A landscape with many valleys, sampled at points; each row gives a point and its height.
From any point a ball takes the steepest step (drop divided by distance) to one of its 2 nearest points. It stops when none of these is lower. Distance is the straight distance between rows; heights are no part of it.
Fof h=431: [120 105 106 126  90 166 155 174  99 172 142 137 114 140 109 132 128 142
 145  89 136  81 148 108 106 141 117 129  92 189 130 119 135 153 174]
begut h=150: [121 114 168 120 154 177 146 159 162 155 163 144 112 123 123 102 139 103
 108 124  71 144 112 189 109 147 150 135  98 148 145  98  77  98 162]
lefi h=341: [116 116 124 123  92 195 171 105 148 145 181 136 115 157 121 156 127 137
 107 109  78 109 132 219 148  90 100 151 145 161 175 108  69 138 174]
Tanud h=520: [ 95 106 105 144 146 116 119 147  84 134 123 145 110 134 106  87 139 150
 151 102 163 109 153  56 102 120 118  92  97 166 130 151 157 160 103]
mimot h=349: [140 166 113 158 110 200 144 120  98  99 115 127 138 134 178 175 142 116
 127  96 104 103  87  47 157 152 120 141 122 172 111 107  85 107 107]
pab h=450: [133 180 106 171 155 104 146  95  84  99 165 151 146  95 109 112 131 157
 132 116 159 146 123 139 137 108 123 120 160 181 186 164  89  81 115]
Ligag h=376: [119 126 116 162 159  98 134  80 104  77 155 136 146  95 134 158 127 160
 150 151 159 159 133 219 141  72 117 134 178 145 131 174 110 137 141]
Fogal h=248: [104 140 121 147  63 115  67  77 101 114 131 135 132 145 124  56  87 107
 143 114 178  92 171 101 125  82 105 105 131 118 126 138 152 147  98]
sedap h=198: [ 95  98 156 146 159 171 148 139 132 166 177 127  99 141 115 149 176  99
 122 108  89 142  97 240 124 119 149 147 129 147 143 103  94  97 177]
mef h=147: [113  83 130  92 120 111 144 110 154  73 120 105 134 134 117 116  80 153
 126 107 142 113 120 120 109  68 124 130 115 110 128 147 142 204 107]
ged h=397: [ 86  90 132 202 100 101  86 144 104  87  94 176 156 104  98 150  92 121
 160 114 138 145 104 151  88 120 124 147 109 142  71 140 123 122 105]
liv h=266: [144 139 125 141 105 134  99 134 134  94 104 144 159 150 169 149 115 100
 139 104 123 100 124  52 148 137 133 119 125  99  99 131 167 130 100]
gine h=290: [139 113 119 167  96  97  73 123 123 149 102 186 107 107 144 135 100 109
 155 123 113 115 117 203 142 140 147 125 113 126 102 133 115  87 153]
zezar h=168: [116 120 170 176 179 150 136 127 146  78 115 140 129 104 110 175 171  94
 114 128  89 149  62 187 108 130 162 168 142 103 106 133 117  75 112]
levif h=186: [163 168 138 123  48 144 106  63 159 105 131 134 128 142 155  93  70 118
 134 112 133  72 147 173 153 102 118 133 123 113 142 128 116 122 129]
Subid h=566: [170 115  83  67 157  86 166 173  92 168 101 103  90 111 117 155 158 156
 128 127 150 143 140  97 130 113 127 103  69 158 110 172 170 157 131]
Vumuk h=514: [157 144  91  93  86 115 142 149 110 232 131 139  81 149 128 118 113 154
 144 130 117 126 161 165 141 138 115 126  96 142 148 129 136 134 199]
zagam h=357: [141 144 123 166 170 119 147  97 136  63 150 126 160 104 161 173 139 148
 166 154 143 145 124 177 155  98 123 137 194 117 123 145 110 138 121]
gizo h=555: [127 110 125 152 193  88 120 159  81 160 126 174 120  75 123 129 160 115
 139 140 166 162 118 131  97 149 149  91 125 151 126 176 138  99 124]
foto h=549: [167 166 111 111 171 168 181 138 158 163 176 133 120 136 135 111 165 119
  98 151 126  95 129  63 153 168 125 122 134 143 181  92  96  97 151]
Tufon h=591: [166 133  90 103 105 180 184 162  76 137 112 103 121 122 128 205 182 149
  96 122 145 141 111  78 144 140 115 120 147 179  86  96 135 130 143]
fesad h=393: [185 154 106 104 110 131 119 148 133 130  99 100 136 149 190 173 121 125
 129 159  88 163 108 115 192 190 139 122 130 136  74 105 109 103 130]
duziz h=340: [100 132 141 166 172 169 171 130 102 104 133 118 121 144 117 120 168 132
 126  98 130 111 118   8 118 124 114 138 138 127 156 119 132 124  96]
lere h=240: [145  85 103 161  82 124  93 173 106 148  81 133 131 108 125 142 137 114
 122 142 129 164 116 117 102 183 122 108 131 129  58  97 115 108 158]
rerel h=498: [116 149  90 136 116 112 138 127  48 144 138 135 107 108 102 106 110 161
 153  84 178 100 158  58 115  98  87 106  88 204 150 181 129 141  84]
kas h=405: [ 85 106 126 132  87 175 129 153 134 154 110 131 127 147 110  76 126 137
 100 128 130 144 147  77 108 155 107 125 116 167 129  68  61 166 154]
Limep h=208: [117  72 158 140 114 100  95 165 132 142  80 146  98 114 103 159 113 102
 130 128  98 146  85 167  72 149 149 151  94  92  68 146 153 110 137]
Kisis h=207: [125 100 128 119  98  86  63 164 121 149  89 152 139 123 117 131 148 104
  93 156 153 152 131 106 102 164 144  92 146  91  64 113 159 121 132]
zudeb h=538: [ 97 111 116 183 156 102 106 166  73 144 128 177 111  96 115 131 157 127
 160 107 165 129 142  92  88 122 140  83 119 156 121 164 167 118 113]
nabem h=96: [135 129 184 142 132 153 144 100 237 110 146 126 135 128  98 120 127 118
 128 125 118 121 137 162 116  95 120 156 170  60 165  75 140 142 128]
ped h=148: [ 99 120 198  87 173 123  99 145 191 174 109 119 110 123  82 112 120  94
  88 167 103 177  95 187  99 155 151 137 124  68 103 106 141 102 116]
lodak h=138: [130 158 173 161 105 182 144  91 224  96 144 136 148 155 124  98 115 104
 126  96 124  96 141 122 131  83 111 164 168  86 170  76 125 127 131]
Vum h=244: [118  67 125 155 144  84 125 164  96 146  86 144  91 111 117 167 130 126
 143 114 109 138  96 166  76 130 151 132  84 114  90 182 166 129 126]
Leru h=285: [170 116 117 139  86 179 114 158 140 113  82 127  95 149 153 158 157 114
 113  85  36 116  83 152 125 180 133 160  78 141  99  96 105  79 128]
nef h=461: [131 120 160  61 162 176 147 130 185 103 102  74 133 148 109 120 163 122
  64 134  96 114 122  61 122 156 135 147 114  90 124  82 131 149 116]
kog h=428: [159 108 119 114  87 139  84 183 121 182  89  70  96 153 134 130 159 102
 110 145  53 179  93 187 141 176 153 186 127  97  85  86 131  25 114]
nud h=103: [140  87 108 123  78 107 119 134 115  87  96 115 147 138 145 141  92 145
 161 100 145 116 128 139 118  71 118 125 134 114 100 160 175 178 124]
sopu h=268: [124 174 120  84  87 137 156  76 148 128 144  67 108 137 157 165  86 162
 140 164  97 151 128 196 165  93 136 178 150 101 162 130 101 176 126]
pim h=321: [101 104 154 168 186 133 123 160 109 164 171 172 131 119  97 113 152  77
 134 110 155 107 137 110  75 154 159 105 134 118 155 129 162  91 154]
peto h=339: [117 160 102 107 149  96 120 108 102 116 145 111 154 102 158 125 152 148
 107 154 197 148 172  39 148 117 111  90 182 156 136 121 124 157 104]
Rur h=399: [106 154 145 110 141  73  78  98 164 110 124 162 142  91 118  77  97 140
 114 184 151 171 145 146 132 158 135 101 132 113 134 109 113 135 100]
Minu h=288: [121 162 133  98 132 142 171  59 153 119 167  95 110 123 134 137  87 171
 132 150 113 120 122 213 150  76 109 182 155 126 187 157  80 153 129]
Kis h=188: [185 171 102  80  98 125 123 109 134 122 146 104 166 147 218 189 129 119
 153  94 130  98 152 110 187 110  90 121 172 117 125 155 179 151 123]
rirug h=413: [110 156 150 101 137  49  59 101 186 103 122 161 164 123 133 116  69 118
 148 179 146 145 164 148 162 147 123 100 121  97  80 132 127 144  62]
peluz h=279: [111 120 116  99  98 128 164 114 118 150 159 131 138 130 118 118 105 154
 129 142 176 128 162 168 125  88 110 109 173 143 149 121 131 176 183]
Mozap h=277: [107 155 111 132  98  83  58  72  73 109 123 118 134 136 147  74  83 122
 156 132 181 131 172  81 145 110  83  91 105 155 114 159 104 144  80]
Dozon h=529: [191 158  92  69  91 125 142 155 104 206 121 116  80 172 167 132 150 146
 120 138 109 121 149 148 151 143 141 121 127 120 150 123 173 132 174]
semo h=353: [136 107 178 145 202 156 134 171 133 168 148 141 123 117  96 133 179  58
 110 138 133 114  98 138 101 157 160 121 151  93 123 129 153  66 151]
boli h=491: [123  76 133 104 157 154 132 200 115 163 142 105 138 155  87 109 160  99
 119 125 142  93 134  73  90 161 152 109 100 116 113 113 181 131 154]
luva h=420: [ 63 122 145 119 124 157 113 121 132 122 112 124 123 142 104  47 114 149
 104 127 113 147 141  62 108 156 108 133 102 162 146  73  69 145 103]
Tomop h=371: [103 123 140 194 130 104  93 113  97  64 113 173 151  97 107 123  95 114
 161 103 137 111 108 157 110 106 138 127 112 135 109 173 121  87  84]
lam h=94: [137 111 154 125 109 152 137 149 163 166 166 117 113 159 121 122 172 101
 123 121 108 116 137 191 124 124 150 136 196  68 132  93 177 108 184]
kepem h=217: [ 83 100 162 103 137  66  80 137 174 122 102 168 116 154  81  83 120 119
 107 115 124  87 148  76  85 123 158 102 107  81 102  94 183 147  71]
vovim h=604: [181 128  86 137 127 147 127 160  81 135 103 129 121 118 154 198 184 136
 132 131 132 138 109 131 158 148 130 103 149 164  76 118 137 104 148]
bem h=234: [130 120 142 123 143  90  98 130 166  63  94 148 145 144 138 149 113 102
 122 115 113  96 119  43 126 126 145 124  93  82  82 140 181 144  48]
nanev h=446: [132 110 121 132 106 153 107 152 131 187 109  89  81 154 129 136 163 116
 103 134  60 183 100 221 139 156 164 164 111 119 102  90 101  79 153]
zuv h=579: [163 112  85  65 136 138 182 177  79 153 116  98 120 121 119 176 168 157
  97 125 169 131 140  54 125 131 115 110 122 166 110 131 154 155 135]
nosuv h=423: [110 130 111 141 173  91 164 121  74  99 143 142 154  78 102 116 116 171
 124 115 173 180 131 135 122 109 120 111 136 186 162 189 106 125 119]
poz h=400: [ 87 117 134 132 118 149 138 154 127 152 144 137 144 117 119  97 152 142
 102 169 175 173 149 120 119 143 138  78 180 142 118  83 112 139 169]
nopi h=182: [144 172 138 130  77 164 135  81 185 125 159 135 140 138 154  95 126 109
 125 113 136  71 151  79 166 108 114 142 182  99 172  74 122 132 139]
doga h=465: [125 130  96 135  93 142 139 128 123 177 119  95  85 165 144 160 141 155
 120 123  64 170 117 233 149 139 175 179  89 136 127 102  90 129 162]
bavek h=384: [124 157 128 141  99  88  88  97 129 108 137 156 148 103 145  68  76 142
 126 174 171 151 161 136 157 137 124 116 142 135 138 122  95 126 112]
luta h=462: [147  79 121  85 117 146 112 180 126 121  61  88 134 135 103 118 156 128
  83 131 124 120 116  69 112 182 131 131 106 108  80 104 154 133 127]
gorer h=455: [ 99  84 121 144 112 175 134 207  95 181 173 114 135 134 107 142 140  99
 145 109 120 108 136 136  81 159 105 135  87 203 120  84 127 134 202]
kolop h=46: [124 119 169 119 130 144 148 125 192 132 157  98 122 153 106 127 151 131
 137 143 134 135 150 173 109 117 142 137 198  49 138  97 169 156 174]
Buv h=255: [169 171  97 129 137 105 143 111 111 147 159 159 120 115 159 154 161 131
 138 137 161 100 159 163 177  73 123 104 170 136 161 160 156 130 154]
Zat h=521: [ 99 121 153 135 174 161 149 168 113 174 203 131 145 159  99 102 165 103
 135 140 148  96 158  62  98 151 122 104 112 149 174  84 140 126 182]
bezi h=441: [105 152 105 183 117 101  81 129  78 107  98 173 166 120 137 120  87 111
 174 132 123 147 127 104 156 162 113  98 107 163  73 160  87  94  75]
pinu h=616: [158 100 104 147 102 145 111 170  83 138 109 126 117 146 134 185 191 122
 126 112 132 135 111 161 125 125 144 114 175 131  77 113 177 116 170]
tamiz h=387: [110 141 145 130 153 153 180 111 159  96 167 128 156 120  97  93 114 142
 106 125 131 134 125 122 122 122 114 163 134 153 197 146  74 125 119]
fega h=343: [ 97 137 158 183 147 129 132 111 119  57 111 154 149 107 115 116 116 119
 143 113 121 124 114 103 110 113 137 140 120 126 141 143 121  97  82]
mib h=435: [ 72 109 151 110 157 150 132 130 145  90  82 117 143 121  93  91 140 145
  82 143 119 154 127  65 103 174 144 130 106 152 105  76  86 148  96]
pigu h=251: [114 149 115 114  62 149 139  89 120 142 152 127 147 132 135 102  98 142
 121 128 176  99 162 120 142  87 101 114 179 146 158 121 114 152 147]
niso h=346: [135 118  98 150  79  88 114 108 123 119 104 146 135 103 156 134  77 151
 148 168 133 178 136 188 149 130 113 130 146 155  98 115  72 134 167]
Penum h=601: [114 105 141  88 173  62 147  99 139 107 135 117 119 108 106  70  76 170
 141 147 136 137 140 185 119  95 134 137  84 121 160 189 131 162 116]
rovet h=360: [153 152 108  79 161 109 160 123 129 132 148  91 142 109 156 155 154 154
 103 174 176 146 147  83 144 126 112 109 187 121 133 127 134 175 135]
Tevu h=568: [121 117 127 141 167  75 112 136  99 154 118 180 115  68 127 120 135 141
 128 175 144 188 108 172 121 170 149  96 113 150 123 170  99  97 136]
Gor h=333: [134 175 135 156 147 135 138  70 140  57 174 107 189  96 146 149  96 129
 150 142 141 133 124 148 151 117 101 150 182 143 146 136  68 112  95]
zubip h=486: [106 129  98 134 133 123 144 106  90 172 120 113  89 136 121 172 128 172
 143 140 101 167 116 228 148 103 158 158  95 159 139 142 111 144 153]
vube h=197: [113 100 123 110 145  71  83 163 142  82 110 134 164 134 141 161 127 106
 134 155 148 155 131  97 144 131 140  84 144  83  62 152 172 162  75]
dak h=143: [181 159 131  91  90 142 125  55 166 112 134 108 124 130 165 111  79 117
 134  95 125  48 135 114 150  83 115 156 105  86 159 165 157 142 125]
piro h=212: [149 147 135 110 160 150 208  97 160 155 173 121 111 154 124 147 128 127
 131 112 102  71 129 150 143 103 116 165 119 119 208 149 131 133 161]
nalig h=109: [123 113 189 107 183 174 125 160 186 180 135 115 100 118  95  96 146  77
  92 137  72 157  99 184 111 166 155 135 104 107 132  88 108  75 141]
lole h=641: [135 127 117  66 109 166 179 108 133 136 122  88 123 119 149 188 115 152
 106 111 105 112  96 112 144 109 104 165 123 142 149 145 122 157 131]
daten h=563: [160 177 128 103 163 161 195  95 175 134 157 125 136 101 142 127 147 127
  92 134 126  96 120  47 151 153 113 151 135 124 187 124  93 106 119]
zabal h=184: [ 83  79 154  98 133  99 117 121 170  98 104 144 131 136  93  76 103 143
 113 120 144 112 142 106  89 110 145 120  90 115 113 114 150 177 111]
petu h=476: [ 94  73 141 155 137 185 136 178 105 156 131 125 125 130  97 144 166  99
 129 101 128 130 106 173  84 152 139 126 139 166 102 101 121 124 178]
suzun h=398: [114 121 104 156 149 114 169 125  73  94 152 147 151  92 122 155 136 172
 139 123 177 162 132 175 118  69 110 114 168 170 138 160 121 150 138]
dubo h=365: [113 140 149 125 122 194 183 100 173 109 170 133 141 133 108 120 118 132
 102 112  93 124 115 176 130 105  94 169 133 146 188 115  50 125 144]
Vad h=401: [ 93 152 170 118 151 121  94  54 177  49  99 105 166 120 108  76  64 141
 112 109 117 120 119  86 116 120 110 159  96 121 125 109 117 141  36]
godub h=256: [161 138 131 133 171 126 192 130 150 159 171 140 133 150 123 133 156 118
 141 109 144  72 157 121 136 101 134 133 138 105 184 154 164 134 174]
laf h=434: [ 98 183 160 124 127 108  94  51 100  95 146 104 109 136  91  37  88 140
 117 108 133 106 142  72 129 128  94 122 104 145 182 143  95  97  68]
veka h=249: [139 181 129  86  93 122 126  85 164 140 132  99 110 128 178 126  67 154
 143 181  84 163 129 188 180 138 145 143 122 113 141 124  83 143 125]
bidiz h=226: [148 159 151  77  90 128 101 105 203 132 126 118 108 132 155 100  99 141
 120 187  99 162 145 168 158 154 144 117 140  78 130  76 127 138 133]
zikur h=270: [153 153 117 165 114 132 110 123 118 121 122 168 131 135 145 130 136 102
 144  95 142  63 148  93 139 100 135 117 141 122 147 144 171 111 120]
dup h=421: [ 87 110 137 156 136 168 168 139 104  96 139 126 159 130 100 126 158 134
 113 129 168 160 131  99 108 110 117 115 181 150 127 106 111 142 146]
Nir h=169: [146  98 121 110  99  88  91 159 126 110 104  98 155 149 156 173 139 118
 133 167 139 166 138 145 132 115 134 105 174  81  73 139 194 154 112]
Nogus h=403: [138 115 116 115 154 180 197 158 116 145 152 135 122 141 114 155 129 133
 123  87 111  69 127  98 107 122 109 146  85 174 164 144 134 142 157]
Molur h=271: [152  91  93 112  79 119 117 163 121 143  68 102 107 143 118 132 118 147
 121 131 105 172 113 114 111 171 112 143  98 128  72 111 116 148 189]
kopag h=318: [141 167  96 102 168  82 102 118 115 105 126 130 165  97 182 128 127 128
 125 161 169 155 161  70 176 148 117  84 142 148 110 157 122 162  86]
milar h=269: [129  97 138 134 170  63 106 156 149  86 107 161 132 120 121 163 143 106
 125 132 128 110  91  85  94 106 161 100  89  72 102 193 193 128  57]
bulob h=215: [158 170 115 106  50 156 114 107 154 132 150 125 146 150 184 119 111 120
 114 124 152  92 159 101 167 119 123 112 198 113 150  81 132 139 157]
mas h=553: [167 129  95  57 159  73 138 143 122 172 106 132  91 118 146 109 129 150
 126 123 141 106 146 100 136 122 138 100  56 131 143 184 177 176 122]
lapo h=296: [154  85  93  95  62 107 108 156 133 146  73 120 110 149 138 115 101 151
 119 100 131 117 141  91 112 161 114 136  94 118  97 107 140 176 167]
vel h=282: [144  96 117 131 164 110 137 163 126 123 107 131 113 112 126 158 158 119
 132 141 129 124  99 115  99 114 157 108 110  95 101 170 183 122 119]
das h=286: [ 86 114 173 197 187 159 140 144 131 128 173 155 150 129  86 103 162  90
 148  98 130 136 116 109  85 134 139 126 150 118 171 110 129  91 139]
vek h=440: [ 58  89 146 162 136 163 148 170  92 123 141 138 145 139  86  94 132 137
 137 105 145 151 138  95  78 127 124 118 129 164 134 100 124 143 146]
dom h=411: [174 130 115 112  83 119  91 158 135 155  86  87 130 155 164 151 125 105
 126 170  52 184  96 165 161 202 133 131 126  89  53  88 118  62 124]
ras h=368: [116 150  92 139  79  93  92  98 107 119 126 138 176 104 163  98  56 145
 149 162 176 180 163 134 170 132 103 105 151 163 103 122  74 155 129]
kaz h=166: [108  76 161 128 124 134 114 169 105 152  68  77 100 132  89 165 143 109
 123 127  75 181  72 194  82 146 167 185 111  80  83 139 151  99 111]
palep h=116: [115 109 156 146 169 162 143 139 124 105 107  72 102 132 116 181 177 121
 116 136  74 173  75 211 114 124 183 180 124  86  96 142 144  99 122]
lepev h=320: [146 126 104 162  73 120  85 101 146 137 115 155 116 133 166 137  91 127
 149 144 100 152 110 216 169 138 131 127 120 143 106  92  86  88 148]
zif h=259: [125 150 135 121 191 133 207 107 140 148 190 145 133 133 101 143 121 132
 123 129  96 114 122 187 137 129 111 153 109 164 220 157  98  97 162]
Tonof h=459: [ 76  49 160 146 159 159 125 188 102 144 138 125 146 111  85 116 145 100
 124 123 159 158 113 136  66 156 150 112 133 148 100 113 128 128 157]
Zos h=386: [111 142 180 121 155 148 120  73 182  25 120 111 193 105 134 125  69 131
 137 121 125 151 109  92 138 135 111 159 133 109 108 105 103 144  46]
fama h=581: [136 139 112 132 142  68 119 110 100 146 110 159 109  92 144 112  92 150
 159 163 132 157 134 212 143 127 147 121 105 139 134 183 112 127 144]
bibe h=426: [107 159 161 154 147  78  70  92 150  74 145 170 189 117 112 105  68 103
 164 159 145 149 141 156 143 128 123 118 126 104 105 154 121 102  54]
loduz h=375: [161 156 106 126 110 176 137 130 124 112 111 107 146 121 180 173 141 115
 110 144 110 150  97  87 182 177 127 109 149 166  85  96  80  88 115]
Lat h=449: [117 102 131  70 149 151 123 137 147 100  67  93 123 133 112 112 146 136
  71 122 112 107 123  34 111 171 144 135  88 126 102  88 121 148 101]
tekuv h=475: [111 161 113 142 132 120 134 114  65 131 130 138 127 107 106  74  99 161
 136  98 146 106 133  70 123 137 106 128  77 201 180 173  89 104  94]
Ret h=289: [179 141  98 148 166  96 180 125 132 151 164 129 123 127 136 152 171 132
 143 119 169 100 163 135 141  58 109 120 175 117 176 167 171 146 152]
kof h=361: [106 155  97 117 123 133 152 131  71 152 144 138 133 125 134 127 145 157
 109 129 185 142 160  27 141 120  99  90 163 163 132 106 123 167 115]
birat h=225: [ 97 113 157 151 103  71  54 147 140 118 107 184 156 134 125 149 109  92
 135 147 138 136 133 102 127 128 138 104 126  91  70 130 155 135  91]
Lanup h=592: [118 129 133 107 168  60 138 124 123 138 111 131  89 109 134 109 115 151
 144 166 126 161 138 184 126 123 167 118  88  92 140 189 150 161 125]
Vana h=541: [180 135 112  65 118 101 125 146 132 163 111 121  85 147 153 116 145 146
 122 130 117 117 158 102 142 151 140 113 109 109 141 143 182 139 143]
kabuv h=284: [123 129 139 161 205 135 207 106 140 137 188 114 133 133 104 176 173 147
 136 131 110 141 104 206 143 107 121 179 148 152 173 133  96 119 151]
koge h=474: [121 151  89 171 104 100  98 134  94 180 113 181 100 105 132  75 130 133
 142 128 156 132 153 103 129 164 131 101 103 171 129 122  96 115 132]
Vit h=377: [167 128 135 109 161 151 123 171 133 157 120 122 109 125 117 126 189  94
  97 154 113 122  97 117 130 166 156 112 142  77 115 116 158  70 148]
baf h=209: [128 136 177 194 178 172 135 126 174  74 143 143 135  98 115 143 167  88
 105 131  92 161  77 145 107 147 151 143 156 112 126  96  87  57  97]
vuran h=221: [184 171 100 128  99 109 118  91 126 128 154 133 146 128 190 170 136 112
 153 120 149  77 165 135 179  75 106 114 188 113 147 149 164 132 142]
sovi h=373: [127 121 126 143 191 153 204 148  99 125 159 123 138 129  94 149 153 136
 132  89 141  97 119  44 101 109 111 142  97 166 160 142 141 137 114]
ritis h=252: [127 117 120 199  80 141  69 128 119 135 114 192 108 117 138 140 131 106
 148  90 102  81 114 163 114 133 151 131 113 146 104 119 131  74 142]
lali h=477: [162 122 153  91 122 179 168 145 182 119 130  87 120 164 134 126 148 113
 101 106  94  95 121  98 117 136 125 163 126  84 149 111 150 142 149]
dolo h=175: [122  91 153 153 190 145 135 133 107 155 127 104  79 151 107 182 195 105
 131 100  87 118  79 206 112 118 186 168 130  91 123 154 179  97 149]
Fako h=610: [130  98 119  94 140  86 145 104 107 114 151 119 122 120  97  57  75 167
 139 113 171  97 143 152  98  71 117 114  68 135 163 205 123 162 110]
Sisen h=317: [147 137 121 160  95 201 129 138 141  94 103 132 124 133 153 154 160 102
 111  95  63 106  90 108 140 141 141 135 111 148 117  94  95  76 117]
puro h=311: [125 122  89 109  74 149 169 111 108 167 159 142 115 142 122 161 109 159
 122 116 130 107 138 201 148  86 105 136 154 184 146 113 104 162 180]
rili h=369: [110 136 170 154 152 145 124 102 169  41 113 142 158  92 125 128  83 132
 131 136 104 150  93 153 123 112 122 149 120 115 126 134 106 116  91]
ral h=309: [117 155 145 192 139 160 140 112 126 101 138 149 123 139 120 111 141 116
 148  95 125  84 125  55 128 110 128 131 135 116 156 132 136 114 103]
solit h=151: [154 115 145 145  91 163 104 149 149 151 127 165 110 167 127 125 171  93
 128  84  89  79 127 161 122 138 142 130 157  94 135  97 178  85 168]
rigeb h=535: [129 142 146 106 185 169 172 165 151 169 207 129 157 144 106  98 162  95
  98 155 121 101 138  79 132 172 115 114 100 149 187  81  99 109 172]
kozof h=310: [157 185 136 122 131 115 130  44 150  91 177 107 144 102 141 134  90 148
 152 158 133 109 137 188 161 100 104 157 186 121 180 148  79 129 116]
visu h=250: [ 96 135 184 209 181 160 151 130 167  98 156 141 154 115  82  98 167 102
 109 115 114 156 106 113  98 131 124 150 160 108 172  91  91  88 104]
Zupep h=507: [ 85 108 150 115 173 150 117 187 115 165 170 116 141 142  96  86 148 120
 129 132 124  92 145  72  87 181 135 112  63 169 147  92 139 147 161]
zule h=247: [140  79 131 157  79 137  93 176 135 122  65 141 101 135 114 174 135 114
 128  97  61 124  76 160  94 175 133 165  77 118  71 121 130  91 140]
Komif h=202: [129 108 125 170  74 168 100 164 129 157 112 179 108 156 122 135 154 109
 154  67 107  72 123 163  96 145 142 126 116 135 132 111 157 105 171]
zireb h=200: [128 124 142  82 120 110 104 139 165 134  88 117 108 125 127 105 119 135
  87 184 104 163 120 139 130 181 147 115 113  95  96  90 126 126 143]
Kipa h=95: [159 144 135 118 105 164 156  69 150  92 125 103 151 120 163 141 100 111
 131  70 119  59 117  72 141  85 104 173 106 110 143 149 133 129 102]
zuro h=496: [163 144  76 129 106  92 112 142  91 211 118 178  84 109 140 124 133 139
 152 123 143 126 144 152 133 142 127 102 108 175 126 134 125 115 174]
girol h=297: [104 174  92 112 133  66  65  86 106 129 112 127 163 130 180  83  99 113
 137 151 174 126 178  63 179 130  98  91 122 150 117 136 111 145  74]
gev h=156: [189 147 102  78 110 103 134 128 132 121 137  76 131 159 196 176 163 135
 140 132 126 121 148  94 159 110 104 137 183  67 123 145 207 162 119]
limef h=621: [146 131 111  98 130 113 160 110 112 136 128 135 112 118 118 111  79 156
 136 112 153  91 150 123 117  91 112 126  85 164 164 188 129 164 123]
naze h=452: [100 166 142 159 151 105  92  96  69 100 136 123 109 131 114  67 121 149
 147 108 126 106 122  43 144 125  88 115 107 153 173 170 118  96  71]
Dimu h=126: [159 139 112  99 130  87 132 129 141 123 147  73 109 148 179 163 155 141
 158 153 146 140 158 133 147  78 133 118 189  51 145 160 194 179 115]
mobe h=422: [112 112  93 197 114  96  92 151  82 110  68 177 162 120 141 176  99 106
 180 110 127 138 106 118 134 149 126 117  96 156  45 151 110 111  96]
ladaz h=245: [ 85 127 141 153 163 165 182 103 130 147 181  91  98 164 118 167 172 143
 136 129 102 146 113 240 139  94 153 180 137 115 167 121 104 133 166]
vafon h=503: [136 129  80 118 118  84 153 121  81 156 106 112  91 121 142 186 123 183
 162 130 133 177 135 195 149  74 127 141 106 170 116 168 131 173 141]
Lod h=456: [106 148 112 184 106  99  61 129  96 144 104 176 126 117 139  92 104 118
 153 142 120 138 137  77 150 163 125  99 110 150  95 105 103  95 101]
repar h=385: [ 83 144 115 116 100 181 150 152 108 167 153 117 136 149 118 106 137 150
  97 136 147 136 150  39 126 148 106 104 157 173 141  77  91 152 140]
mamub h=219: [134 150 133 131  40 129  75  53 128 113 110 118 148 153 140  70  48 111
 144 120 163  82 164 132 134 100  89 129 116 131 114 136 116 143 123]
zeri h=90: [152 138 151 120 142 103 135 109 184 106 148  85 119 132 134 149 137 140
 160 169 148 141 137 159 134 100 145 136 193  32 147 131 169 168 132]
bak h=478: [147  68 108  81 126 137 122 186 122 122 106  84 114 169 100 117 165 128
  91 105 131  93 126  56  93 147 143 123 118 118 101 123 197 161 127]
dapi h=139: [132  90 104 106  71  67  93 148 135  90 106 115 161 156 162 158  90 123
 176 119 137 150 147 159 138  91 113 102 143  86  77 160 180 189  99]
lunir h=379: [154 147 116 112 138 121 134 141 119 161 137 128 115 115 138 122 158 141
 105 175 163 146 145 121 145 133 134  95 170 119 122 126 139 134 159]
Sorif h=418: [ 97 148 162 112 129 111 112  46 126  71 140  86 142 125 101  57  73 146
 114  99 159 112 126  95 110 104 108 142  98 127 163 157  93 136  67]
zomi h=631: [140 138 111 108 106 128 151  98 104 108 111 113 139 109 155 156  78 155
 134 116 137 114 124 130 138  95  99 142 112 160 145 167 107 146 115]
riron h=176: [114 119 161  82 130  73  79 143 164 165  82 110 103 126 103 125 110 120
 101 184  99 198 105 168 106 177 155 137 105  72  85 101 144 114 108]

For each start below, name the point where the ball stops.
zudeb | fega
vafon | Limep
lunir | Kipa
Fof | bem
bavek | kolop
Dozon | fega
luva | Kipa
Ligag | nalig
zomi | fega
foto | Lat
dubo | kolop
Ret | kolop

Call two points neighbours if one is among the 2 nearest of the other. Go from one point of each pair to the other, from neighbour to neighbour, staying as low as possible. Name the highest point that can't be avoided.
Kisis, palep | vel
piro, kolop | Ret
Kisis, nud | birat
nalig, piro | kabuv
